The views of a scene show one set of named points, each view turned or mirrored, shifted and resized as a whole, with a little noise and some points left out.
In the rows, 128 means zero.

Scene 1
View 1
koni: 118 111 138 140 166 146 145 154 143 144 133 164 117 127 129 124 131 124
 96 123 138 160 170 139 130 109 142 143 149 118
suvef: 114 128 146 141 152 138 139 136 138 134 138 139 132 116 137 108 123 120
 114 138 123 162 147 109 146 121 143 133 158 139
dilil: 128 119 166 122 144 119 125 132 150 99 140 139 133 115 111 132 131 107
 127 105 122 142 127 126 138 120 126 138 155 152
Mozu: 99 122 175 148 159 128 140 126 118 100 125 125 140 121 122 129 116 93
 150 136 127 164 139 136 141 119 135 136 132 128
tepe: 119 106 140 132 168 141 122 147 147 125 136 139 123 115 131 136 133 122
 111 109 122 158 155 127 127 103 156 142 130 125
ked: 136 105 142 110 151 133 107 147 153 120 134 135 93 124 111 146 125 135
 102 94 122 170 157 160 125 102 160 148 127 134
zafan: 111 114 151 139 170 150 141 143 128 147 129 152 138 112 152 137 133 113
 108 127 112 180 148 126 135 121 148 132 120 105
kope: 101 122 136 143 137 145 146 127 110 126 123 135 123 121 124 124 92 105
 127 164 128 184 145 132 145 122 157 126 128 131
gufi: 107 145 140 149 131 137 146 120 130 137 143 126 140 114 141 83 103 120
 123 168 118 163 134 81 163 130 143 122 176 159
zoted: 125 119 155 127 149 120 116 136 151 103 141 123 109 123 108 119 121 125
 124 110 128 152 151 135 136 105 144 147 157 151
tivut: 130 119 150 123 159 137 124 148 149 142 139 146 108 124 134 123 136 135
 95 109 116 173 161 143 136 112 146 144 145 126
navon: 119 124 127 134 135 132 126 136 142 120 140 122 97 127 111 101 101 134
 117 142 135 161 159 126 144 106 163 140 163 156
pigit: 142 112 150 111 149 126 109 146 164 114 142 136 102 121 109 133 133 135
 104 90 122 156 153 146 130 106 145 149 149 147
Dep: 108 123 151 142 161 143 135 133 134 134 136 131 146 107 148 123 127 112
 120 135 110 167 138 101 141 120 149 129 134 127
soze: 102 122 131 146 144 145 141 127 124 124 132 128 140 109 135 119 103 106
 131 157 121 166 136 99 145 118 159 123 138 141
mopi: 113 119 137 145 161 141 137 142 144 134 140 140 127 119 135 109 124 124
 111 133 129 152 157 109 140 112 150 136 157 136
guvun: 121 130 153 130 127 130 146 126 130 118 134 151 130 120 112 121 108 103
 121 143 130 160 127 127 148 132 125 129 160 150
tamak: 114 122 148 140 152 131 131 137 138 115 135 128 118 123 121 113 116 120
 125 130 129 160 155 128 140 110 149 141 153 141
Lek: 116 110 154 135 172 137 124 144 144 120 134 133 127 115 135 135 135 119
 118 108 118 161 154 130 128 106 152 143 129 123
reru: 119 133 145 129 132 130 122 125 138 118 141 116 121 114 127 107 107 125
 124 140 111 170 134 112 152 122 151 131 155 156
tagil: 100 128 177 154 163 126 145 129 119 111 126 134 133 130 125 115 121 101
 141 140 129 166 150 140 143 119 129 141 146 126
keb: 129 125 132 119 125 126 115 133 144 111 139 117 90 127 100 111 96 135
 118 132 128 166 151 140 145 109 161 142 159 165
bag: 107 108 153 144 177 153 143 143 128 142 128 153 150 108 152 147 138 105
 113 124 115 172 145 119 128 120 147 129 112 101
mez: 84 112 143 170 170 135 143 133 123 94 127 116 133 127 115 111 102 98 155
 153 149 144 165 116 133 97 160 141 139 133
gub: 142 143 150 108 100 115 127 123 147 111 145 136 97 128 93 99 103 129 112
 133 126 159 130 139 159 129 126 137 191 182
ped: 99 118 134 158 145 138 158 134 121 111 126 147 124 132 104 109 97 99 134
 163 157 147 159 128 139 112 144 135 159 142
pepo: 104 114 137 149 156 145 152 141 124 129 125 153 122 129 120 121 109 107
 118 149 143 164 162 136 136 114 146 136 141 123
View 2
soze: 137 114 138 149 141 140 134 118 153 111 108 129 95 132 126 145 131 142
 109 105 130 99 134 130 94 125 130 135 146 131
bag: 129 112 140 148 123 170 114 154 135 118 101 118 134 122 109 138 157 155
 100 108 142 81 158 116 87 138 128 122 144 123
keb: 101 130 138 153 131 112 111 118 131 88 128 123 108 139 128 133 121 139
 130 129 120 129 91 133 113 145 125 152 140 138
suvef: 133 113 141 145 133 141 112 127 142 117 131 119 113 132 123 152 141 140
 121 120 121 104 128 120 99 131 117 125 136 138
navon: 109 129 136 149 129 116 109 111 144 100 130 129 110 136 138 135 125 136
 133 128 124 125 105 131 108 137 128 142 140 141
reru: 130 119 144 152 148 131 122 123 139 100 123 116 96 141 121 153 134 145
 122 121 115 116 108 133 108 138 119 144 140 142
mez: 116 126 113 127 138 141 126 111 163 118 97 154 109 131 127 120 158 119
 108 121 137 114 137 149 108 112 133 134 143 139
pigit: 91 118 134 151 127 130 90 148 117 94 135 117 138 130 96 135 139 143 123
 141 122 120 100 128 113 168 118 139 135 133
ped: 116 116 127 131 117 130 127 107 147 115 119 147 109 131 136 120 129 116
 106 113 129 113 130 127 111 101 123 128 126 130
tamak: 115 122 133 141 132 136 112 127 138 107 119 126 117 134 121 136 146 136
 119 128 124 114 119 129 108 133 121 135 137 139
kope: 125 128 148 147 122 140 136 122 140 100 98 124 102 137 142 130 131 146
 107 101 135 103 131 123 101 112 129 141 141 129
ked: 82 130 137 157 117 135 91 151 116 86 117 116 142 127 107 124 138 153 122
 135 136 116 106 128 105 169 128 145 146 126
guvun: 125 104 146 144 124 137 128 130 123 103 125 120 105 136 115 140 124 135
 100 109 115 106 116 114 112 117 106 132 120 127
mopi: 127 114 132 145 129 137 105 124 148 121 135 129 122 127 121 144 142 138
 124 125 125 105 130 122 96 137 123 123 138 137
tepe: 107 118 129 150 126 148 100 144 136 109 117 125 136 124 106 133 149 147
 116 128 137 102 131 127 97 157 130 131 145 128
Dep: 138 113 139 149 141 155 120 138 143 117 115 118 113 131 113 153 152 150
 111 114 127 94 140 123 93 138 124 128 144 134
tagil: 122 120 139 129 131 154 124 133 130 111 104 126 117 139 122 132 165 130
 105 120 122 109 133 126 120 105 109 130 126 141
dilil: 112 100 128 140 142 139 114 142 123 103 126 126 116 133 82 143 140 130
 100 128 113 115 108 131 117 145 107 135 125 135
Lek: 109 120 130 145 132 153 104 148 133 109 112 123 134 126 104 136 159 145
 114 129 134 103 131 130 101 150 125 133 144 133
zafan: 127 118 147 151 119 165 113 152 132 114 108 111 132 126 119 142 156 157
 109 111 137 86 150 112 90 137 125 125 142 126
Mozu: 120 116 133 132 138 157 134 138 132 106 91 130 110 138 108 131 163 132
 95 115 126 106 130 136 118 114 114 137 132 135
zoted: 103 119 128 142 138 130 104 132 129 101 126 127 122 135 103 135 145 133
 120 138 120 124 104 137 117 148 116 141 136 139
gufi: 158 110 148 147 148 130 131 106 157 120 138 120 82 141 138 168 130 139
 123 111 109 107 123 121 100 112 116 128 134 145
View 3
pepo: 141 136 135 127 123 135 152 127 117 125 121 120 109 120 127 139 124 134
 118 133 128 136 145 131 141 129 139 116 119 142
tamak: 130 134 125 134 121 126 141 125 127 125 119 121 123 121 137 126 134 129
 115 127 129 136 130 126 142 121 132 117 122 142
navon: 128 138 122 134 130 128 140 119 117 130 109 118 121 109 143 122 138 136
 114 132 126 129 118 119 139 122 128 119 136 146
zoted: 122 136 117 140 123 125 138 120 136 129 120 119 129 126 134 115 134 129
 117 118 134 132 118 125 140 120 126 117 121 133
soze: 132 125 133 127 117 129 127 128 113 123 126 125 126 108 138 146 136 122
 103 135 124 139 145 124 130 129 139 119 122 151
tagil: 143 131 128 134 115 132 141 133 128 118 119 126 115 137 134 132 134 126
 118 124 130 142 149 141 143 119 131 123 107 146
pigit: 116 139 114 137 121 124 147 122 137 132 126 117 129 131 122 112 126 131
 118 116 137 134 105 116 145 122 131 112 128 115
tivut: 129 138 123 130 114 120 157 129 127 125 125 124 120 132 127 126 120 130
 114 128 134 144 115 115 155 117 144 114 133 123
Lek: 128 135 124 136 112 120 150 125 138 119 138 126 127 123 127 129 121 126
 112 125 135 142 132 119 144 123 140 114 113 127
gufi: 127 117 136 125 112 127 122 133 107 128 101 124 129 114 150 145 148 116
 105 132 120 145 135 133 143 119 145 116 140 168
gub: 119 128 118 129 128 135 118 129 111 143 92 112 125 139 136 114 152 127
 117 113 127 130 101 132 136 119 121 125 149 135
reru: 125 126 122 132 117 123 123 129 118 127 116 123 132 119 144 129 143 123
 104 127 126 138 123 121 135 118 132 123 132 145
ked: 127 145 112 135 125 121 155 122 131 126 135 120 121 127 120 115 118 139
 113 125 135 132 109 107 140 123 129 120 124 108
mopi: 125 131 133 132 116 125 147 125 125 127 119 122 126 114 135 134 128 124
 114 131 130 140 130 125 150 124 146 107 129 146
keb: 127 139 115 135 132 127 134 120 117 133 109 116 122 116 140 115 140 138
 112 127 126 126 110 115 133 122 121 125 137 136
ped: 138 134 137 131 132 143 141 121 116 131 109 114 110 114 134 135 135 133
 123 129 126 128 149 142 134 131 130 116 117 157
guvun: 130 124 132 122 116 139 127 134 110 133 113 117 118 136 124 137 138 124
 113 120 128 139 134 139 135 128 135 119 129 137
suvef: 127 127 132 129 112 126 139 130 121 126 117 123 126 122 135 136 132 122
 111 128 129 144 131 128 148 121 145 112 131 145
bag: 135 130 135 125 103 123 151 134 127 113 146 131 122 124 119 150 114 120
 106 133 133 149 149 121 144 128 154 112 111 127
zafan: 136 131 132 124 105 122 152 136 122 115 140 130 119 129 122 147 117 123
 106 134 132 150 142 120 147 124 151 115 119 127
Dep: 128 125 131 128 106 121 137 132 125 118 133 128 130 119 133 143 130 118
 104 131 129 148 141 122 143 123 148 114 121 142
dilil: 111 124 121 138 111 131 125 125 138 131 126 117 137 134 123 120 139 115
 116 107 137 136 124 135 136 124 132 112 116 130
mez: 138 136 132 141 127 132 142 116 134 119 124 122 119 103 143 132 134 131
 119 133 128 129 159 135 133 127 128 116 100 163
koni: 131 139 135 127 118 130 164 126 125 127 124 120 114 124 121 134 115 132
 121 131 134 141 130 125 156 127 149 106 128 130
View 4
pepo: 127 133 128 119 147 152 126 134 128 135 135 126 114 131 151 111 119 122
 138 113 138 137 121 130 134 119 136 126 113 123
ped: 122 121 126 111 157 137 127 132 140 138 141 127 113 138 139 109 115 111
 147 122 144 139 117 130 135 129 147 114 96 119
navon: 123 118 148 111 141 127 133 106 140 154 133 134 116 143 145 86 143 124
 137 106 142 133 119 133 123 114 139 126 97 147
dilil: 131 133 121 116 127 138 121 109 135 160 137 144 147 134 129 124 141 116
 160 137 113 129 132 118 112 104 131 122 92 151
Lek: 133 143 134 112 135 160 135 119 112 157 125 136 133 128 142 127 136 134
 138 117 113 131 128 132 121 99 132 129 118 151
tepe: 129 140 134 112 138 158 137 123 114 158 129 133 130 127 143 121 134 136
 137 110 119 123 125 132 122 102 133 132 120 144
tagil: 135 137 131 120 139 146 125 128 129 134 129 128 127 133 146 129 117 108
 143 138 120 160 135 131 137 111 142 118 99 138
pigit: 134 134 129 118 127 152 121 91 129 161 121 147 132 137 141 108 159 143
 146 118 120 126 123 122 96 99 118 131 106 162
ked: 138 141 136 125 135 161 130 90 130 157 120 149 129 139 142 107 148 159
 137 107 124 128 120 121 107 99 112 135 120 159
keb: 126 120 150 119 137 124 131 92 152 156 133 142 125 148 139 85 145 131
 140 110 141 136 122 123 121 110 129 127 95 154
suvef: 120 128 135 112 123 133 125 133 123 153 138 125 128 128 153 108 137 107
 139 117 123 131 132 133 124 104 142 135 103 139
gufi: 109 116 146 108 117 102 128 145 136 154 151 117 130 132 152 93 131 80
 137 118 130 133 137 136 140 109 156 136 90 134
gub: 123 114 134 130 114 105 107 91 167 150 141 139 133 149 143 80 153 107
 155 129 139 137 131 111 109 111 124 130 75 153
tamak: 127 130 139 113 138 139 131 116 129 151 130 134 126 137 144 109 135 119
 142 120 126 139 128 132 124 109 138 124 102 146
Mozu: 134 142 134 120 141 145 135 126 134 143 136 132 138 132 133 136 110 113
 145 137 115 153 137 126 146 109 140 119 104 140
zoted: 131 129 137 113 136 140 128 97 134 158 125 143 132 140 135 111 146 128
 150 126 123 137 125 127 112 105 133 121 95 158
Dep: 123 138 140 111 122 141 136 141 116 158 141 126 139 122 147 121 127 111
 134 115 114 128 137 133 136 98 142 138 115 140
kope: 126 134 143 125 139 134 138 134 145 137 146 126 126 134 146 106 107 121
 132 110 137 140 131 122 155 113 136 134 115 126
mez: 126 127 142 94 167 144 149 128 125 149 134 132 119 136 127 126 112 116
 144 122 132 146 121 143 145 124 159 105 99 133
reru: 122 125 150 116 123 116 134 115 141 159 141 133 138 137 140 98 138 110
 138 117 126 135 135 128 133 102 139 132 97 151
tivut: 132 138 133 123 122 154 120 114 117 150 119 132 122 130 161 107 151 134
 133 110 121 132 126 129 109 98 122 140 118 151
koni: 128 134 119 117 134 164 117 131 113 142 124 128 113 127 160 112 141 130
 137 109 129 125 118 132 110 111 129 132 118 133
zafan: 131 150 129 123 123 162 131 145 109 146 132 124 129 118 157 126 125 126
 129 112 113 128 133 129 133 98 128 144 131 134
mopi: 119 126 134 103 132 140 127 132 115 156 134 128 122 128 151 108 141 113
 139 112 126 124 125 137 119 108 144 131 105 139
guvun: 125 130 121 130 121 130 113 128 148 140 146 129 135 132 144 108 126 107
 149 129 129 132 133 115 127 112 129 132 99 129
View 5
keb: 111 127 154 105 106 119 113 130 109 145 142 133 85 135 116 123 110 148
 138 141 99 146 119 109 95 147 126 101 112 131
mez: 124 162 143 106 150 117 83 111 118 90 136 111 113 131 129 118 137 136
 144 117 123 127 112 111 109 128 124 86 116 132
gufi: 130 155 141 89 139 122 129 133 149 148 121 114 83 153 126 106 132 135
 150 129 108 95 131 104 120 119 137 119 108 143
koni: 110 134 130 107 118 129 112 115 143 124 146 157 129 108 123 91 114 126
 136 129 125 131 114 130 112 135 115 125 120 110
tivut: 119 128 132 95 109 131 116 132 137 143 142 164 125 106 122 107 107 127
 140 137 121 141 117 119 98 139 113 125 110 117
bag: 147 129 107 106 145 136 117 129 140 113 142 154 150 113 139 111 122 123
 145 115 144 124 109 125 106 113 123 130 118 119
reru: 133 137 141 95 124 122 120 141 126 149 132 130 92 138 124 123 121 142
 149 135 112 129 124 103 99 126 131 110 107 143
Dep: 148 142 120 97 138 130 118 137 141 128 130 141 123 127 133 113 126 127
 151 122 130 120 116 111 107 116 128 123 114 132
mopi: 124 149 136 102 120 126 116 124 140 128 133 137 104 127 126 98 122 130
 146 126 119 122 118 116 116 129 126 117 118 126
pigit: 123 127 145 105 94 126 107 138 121 146 144 161 112 104 114 105 110 143
 146 141 121 176 116 120 91 136 115 113 114 129
guvun: 118 121 144 107 145 115 124 124 136 149 143 125 111 134 121 99 122 152
 142 136 124 130 131 131 108 110 136 119 113 139
suvef: 128 145 135 95 128 125 118 129 144 137 131 138 109 128 126 102 123 131
 146 130 120 120 124 114 111 124 126 120 112 131
soze: 140 139 127 106 141 124 120 126 128 123 133 122 103 147 134 121 128 137
 145 119 120 111 117 112 112 119 137 113 118 135
Mozu: 133 135 138 99 165 117 96 127 125 122 140 121 134 124 126 121 133 142
 146 129 133 137 122 118 94 108 128 100 106 142
Lek: 139 137 127 102 122 130 103 134 129 122 140 155 132 108 127 115 121 129
 147 127 132 150 110 117 96 127 116 114 114 125
pepo: 109 132 134 109 143 121 108 109 131 114 146 131 125 128 127 106 120 133
 132 125 121 117 118 128 111 131 125 112 118 117
ped: 103 143 149 112 146 113 101 102 127 111 140 111 106 136 124 100 130 145
 135 124 116 120 122 127 117 126 131 97 119 130
kope: 122 121 130 108 154 119 118 117 121 123 144 122 117 145 133 129 119 138
 132 125 116 108 120 118 104 126 134 110 113 127
tagil: 117 140 142 92 162 117 96 121 135 127 141 125 134 120 122 111 130 136
 142 133 127 128 126 120 96 116 121 102 103 136
zafan: 138 125 112 102 140 134 119 130 143 124 142 156 146 114 135 114 117 122
 141 124 135 120 112 124 104 120 122 132 115 118
navon: 111 141 150 102 110 121 111 124 120 135 137 133 86 136 121 117 114 140
 136 135 101 131 119 108 105 148 125 103 112 126
dilil: 134 136 149 104 124 118 108 138 130 144 136 136 112 114 117 98 128 153
 157 135 132 169 123 124 98 108 127 109 112 148
tamak: 121 142 143 98 127 122 105 126 128 129 138 136 110 124 123 112 122 135
 143 132 119 138 118 112 101 132 122 106 111 132
tepe: 135 137 127 108 114 132 107 131 127 120 140 157 127 109 127 110 117 131
 145 126 130 149 107 120 102 130 117 116 119 121
gub: 102 122 169 97 114 110 123 136 127 179 139 124 74 138 105 103 113 162
 143 154 101 150 140 118 99 129 133 107 103 149

In a view up to two points have been moved. Name them for each view, in the order of its rows, or write -.
view 1 | guvun
view 2 | -
view 3 | dilil
view 4 | tepe
view 5 | mopi

Scene 2
View 1
gop: 95 138 120 106 137 118 124 132 126 153 137 146 135 152 158 100 110 130
 110 143 162 132 139 128 126 112 120 108 126 91
vuk: 99 130 116 119 135 134 133 137 120 133 128 132 118 159 156 107 118 123
 113 133 152 140 127 137 123 102 126 121 124 96
sape: 108 125 116 114 130 105 133 151 141 147 110 124 126 136 123 125 124 110
 114 119 134 122 116 132 118 106 130 120 94 84
Zifis: 92 110 107 112 143 126 130 153 107 123 128 107 109 143 154 105 114 114
 121 133 156 128 129 133 104 71 129 123 107 74
poz: 102 116 114 116 131 126 129 146 117 124 137 126 113 148 137 115 134 113
 115 136 149 127 115 146 122 85 138 110 103 76
Bavu: 108 132 130 127 131 128 154 146 158 149 113 123 136 159 126 132 141 109
 99 114 138 143 113 119 119 105 157 122 107 108
Zofek: 106 129 121 114 132 100 144 146 157 162 110 136 137 143 120 136 130 110
 112 107 132 126 118 127 127 129 139 122 103 101
tefi: 103 132 115 118 130 116 148 141 137 147 117 130 123 164 139 129 120 120
 116 109 129 136 122 137 136 139 122 137 123 116
von: 91 117 115 103 130 105 144 151 133 149 148 120 134 154 132 131 130 116
 109 131 147 117 123 125 132 111 144 119 103 88
Bira: 93 130 110 106 149 99 137 148 134 161 102 122 131 140 156 116 94 119 122
 109 143 128 146 117 111 122 110 140 117 103
Gonil: 88 127 107 111 149 124 136 139 113 141 120 125 116 160 171 106 99 125
 124 119 151 141 144 131 119 116 109 139 137 109
fom: 96 122 115 109 126 103 153 151 141 151 133 114 133 158 127 139 129 116
 109 118 131 121 119 125 135 126 137 135 103 103
nuse: 117 139 113 124 131 123 118 136 121 132 93 130 110 140 147 98 103 119
 121 125 133 136 123 146 114 104 99 125 110 85
gemep: 93 123 120 106 137 110 138 145 138 154 139 132 138 149 139 122 127 117
 108 130 154 125 128 122 125 107 142 112 109 91
vumu: 105 129 120 118 136 107 148 149 158 161 100 129 134 145 126 136 127 107
 113 100 133 132 122 122 119 122 140 128 106 108
meri: 106 151 127 119 129 124 140 134 141 155 110 120 139 159 154 104 104 130
 99 131 142 145 135 110 116 113 115 133 118 108
nuduf: 105 120 124 123 133 135 137 145 136 133 131 133 123 154 131 122 146 110
 106 131 152 138 111 138 121 85 158 104 107 85
kebo: 105 124 122 124 144 140 128 138 132 136 122 153 117 149 144 111 138 111
 116 125 161 145 119 145 117 90 149 99 123 89
gil: 104 120 116 129 159 130 132 151 139 142 79 133 112 130 147 114 120 100
 129 96 153 149 129 132 90 82 140 120 118 95
View 2
Gonil: 123 120 161 105 118 125 125 121 124 150 129 135 130 129 135 130 131 147
 130 123 127 111 141 139 147 139 143 127 129 122
kebo: 131 128 145 103 123 141 125 135 135 145 137 133 147 128 137 137 130 131
 113 133 140 121 141 140 127 107 142 132 115 139
Zifis: 127 127 164 115 110 143 126 115 133 145 135 139 130 132 147 145 135 156
 109 135 145 122 139 140 139 118 138 120 133 138
von: 137 130 166 134 108 137 143 133 144 140 128 126 138 123 133 125 126 142
 117 126 151 123 149 131 138 115 138 136 122 126
fom: 137 129 156 139 111 131 146 135 147 141 128 132 135 116 129 125 118 139
 123 114 149 116 145 126 144 124 136 139 123 122
meri: 130 126 155 115 114 121 136 139 132 154 127 138 129 134 134 131 130 146
 144 119 139 121 126 133 129 138 134 146 123 127
vumu: 140 130 140 125 119 132 140 137 143 141 117 139 130 112 126 132 115 131
 121 111 143 124 137 125 139 126 131 147 124 129
gop: 128 125 164 107 116 126 136 134 127 148 125 123 136 136 137 121 136 141
 137 137 135 125 142 137 132 120 145 134 119 129
nuse: 118 127 133 116 120 125 136 124 128 141 129 146 124 132 146 138 126 142
 140 132 135 120 127 129 138 121 136 126 130 141
Zofek: 139 131 140 129 119 132 147 139 144 138 116 133 133 112 126 126 114 129
 124 117 145 125 142 123 139 119 133 145 121 129
tefi: 129 124 146 123 118 123 139 134 136 144 132 136 135 120 129 124 120 135
 134 113 136 109 141 129 143 129 140 136 121 121
vuk: 126 125 155 111 117 132 128 130 131 148 139 134 139 133 139 132 132 142
 128 128 138 114 139 138 134 122 142 129 121 130
Bavu: 142 131 144 124 117 136 135 145 149 147 133 140 141 120 127 138 119 133
 118 110 151 120 134 131 126 121 130 149 115 131
poz: 127 130 154 123 113 141 134 126 140 140 142 135 141 131 145 137 131 143
 115 137 149 120 143 137 134 105 140 122 123 139
View 3
poz: 124 127 129 146 121 129 116 124 121 108 127 133 119 121 144 120 124 130
 145 141 125 142 124 132 142 103 119 128 156 131
nuduf: 122 127 130 140 108 128 114 123 125 113 124 130 123 122 139 131 125 131
 144 145 130 157 125 136 134 111 119 134 151 129
gil: 121 123 122 140 131 130 102 128 125 120 116 112 131 124 139 120 127 129
 133 127 124 156 164 126 125 116 112 134 141 132
kebo: 132 125 129 138 116 127 106 127 119 125 123 127 123 124 139 121 125 133
 136 143 132 155 132 134 131 108 126 139 145 132
gop: 144 129 123 142 126 131 111 129 127 119 121 137 113 144 133 106 128 130
 134 135 120 136 124 140 128 109 134 127 145 111
tefi: 136 108 122 145 121 133 125 127 134 125 128 134 126 124 136 128 131 121
 125 127 123 140 136 142 128 109 123 121 146 97
gemep: 132 129 125 138 115 131 121 126 135 114 114 129 115 130 136 125 128 130
 142 132 118 141 120 141 129 115 121 126 146 113
vuk: 136 120 126 146 125 133 110 123 126 115 128 137 127 132 136 116 126 125
 131 140 125 141 133 134 131 106 130 130 152 118
Zofek: 125 119 119 138 113 127 130 133 136 124 118 122 114 120 138 132 132 129
 136 118 123 151 134 145 127 115 107 120 140 99
fom: 126 116 123 143 114 134 134 124 142 113 119 130 122 119 138 137 130 122
 137 125 117 138 125 144 131 113 114 117 149 99
sape: 119 124 120 143 121 127 125 132 129 111 124 125 112 122 140 124 129 129
 140 123 122 148 137 138 134 110 106 119 148 113
Zifis: 123 130 128 147 131 133 109 119 127 100 120 127 126 126 142 115 123 126
 144 136 117 135 137 125 139 108 119 128 157 138
Bavu: 121 119 123 139 104 131 121 126 137 115 122 126 128 123 133 141 132 127
 137 137 128 163 138 144 124 121 113 130 145 107
nuse: 127 117 118 152 137 128 112 134 117 113 140 133 117 132 138 105 130 125
 128 129 126 144 153 131 136 101 115 121 152 114
Bira: 135 122 115 144 138 136 117 129 140 115 115 123 122 137 134 113 131 123
 129 113 110 131 151 136 124 116 118 117 142 103
meri: 134 119 116 147 123 136 112 130 138 110 130 138 125 146 126 116 134 122
 127 134 121 148 146 143 121 117 126 124 148 96
View 4
meri: 123 111 122 131 122 135 128 111 127 112 98 122 126 132 119 116 128 137
 135 144 118 115 129 142 131 145 126 116 126 126
tefi: 123 118 115 148 134 130 127 114 123 119 106 124 128 140 116 126 132 137
 131 140 113 112 128 142 120 136 140 131 137 118
gil: 146 139 132 139 127 137 127 111 132 134 123 123 129 124 147 111 123 131
 137 138 129 105 142 116 131 139 137 129 130 128
von: 120 130 106 129 130 124 126 100 136 129 117 124 131 144 118 138 126 122
 123 142 115 102 123 140 131 122 130 121 138 111
Gonil: 140 114 111 131 138 122 128 112 122 113 108 116 142 128 127 114 131 148
 136 141 117 100 124 131 126 146 137 121 133 114
fom: 116 122 111 142 132 128 120 104 133 128 116 128 124 144 115 139 133 125
 126 148 113 109 127 146 123 126 133 129 139 114
nuse: 139 136 109 148 125 128 130 102 119 123 100 120 124 141 137 110 133 144
 128 134 122 111 130 126 129 155 123 116 133 126
Bira: 138 116 116 135 135 134 119 105 126 124 118 117 128 133 125 114 131 147
 135 160 114 116 120 131 135 140 130 125 132 117
vuk: 131 127 112 132 128 124 136 110 127 115 102 121 136 134 127 121 126 133
 130 126 121 99 130 133 127 140 133 117 133 118
Zofek: 121 132 121 149 127 140 124 107 129 135 117 126 118 145 116 130 126 126
 126 148 112 120 128 138 128 123 135 134 139 120
poz: 129 146 105 133 126 118 135 99 134 128 110 124 134 143 133 130 125 123
 122 123 123 93 132 129 128 135 129 114 136 117
sape: 127 140 113 144 126 132 124 99 132 136 116 126 120 145 129 128 128 126
 125 144 119 112 130 132 131 133 126 123 137 121
vumu: 124 126 126 147 128 141 120 111 131 134 119 127 119 138 121 128 127 127
 131 150 116 118 133 136 127 127 136 136 136 123
nuduf: 123 143 119 132 121 127 137 108 138 128 110 127 131 138 129 133 120 113
 125 119 125 96 139 132 127 126 134 120 134 121
gemep: 124 130 113 125 125 130 132 105 134 126 114 122 131 141 117 129 120 124
 126 139 115 106 124 136 134 121 132 121 136 114

In a view up to two points have been moved. Name them for each view, in the order of its rows, or write -.
view 1 | tefi
view 2 | nuse
view 3 | Zifis
view 4 | -
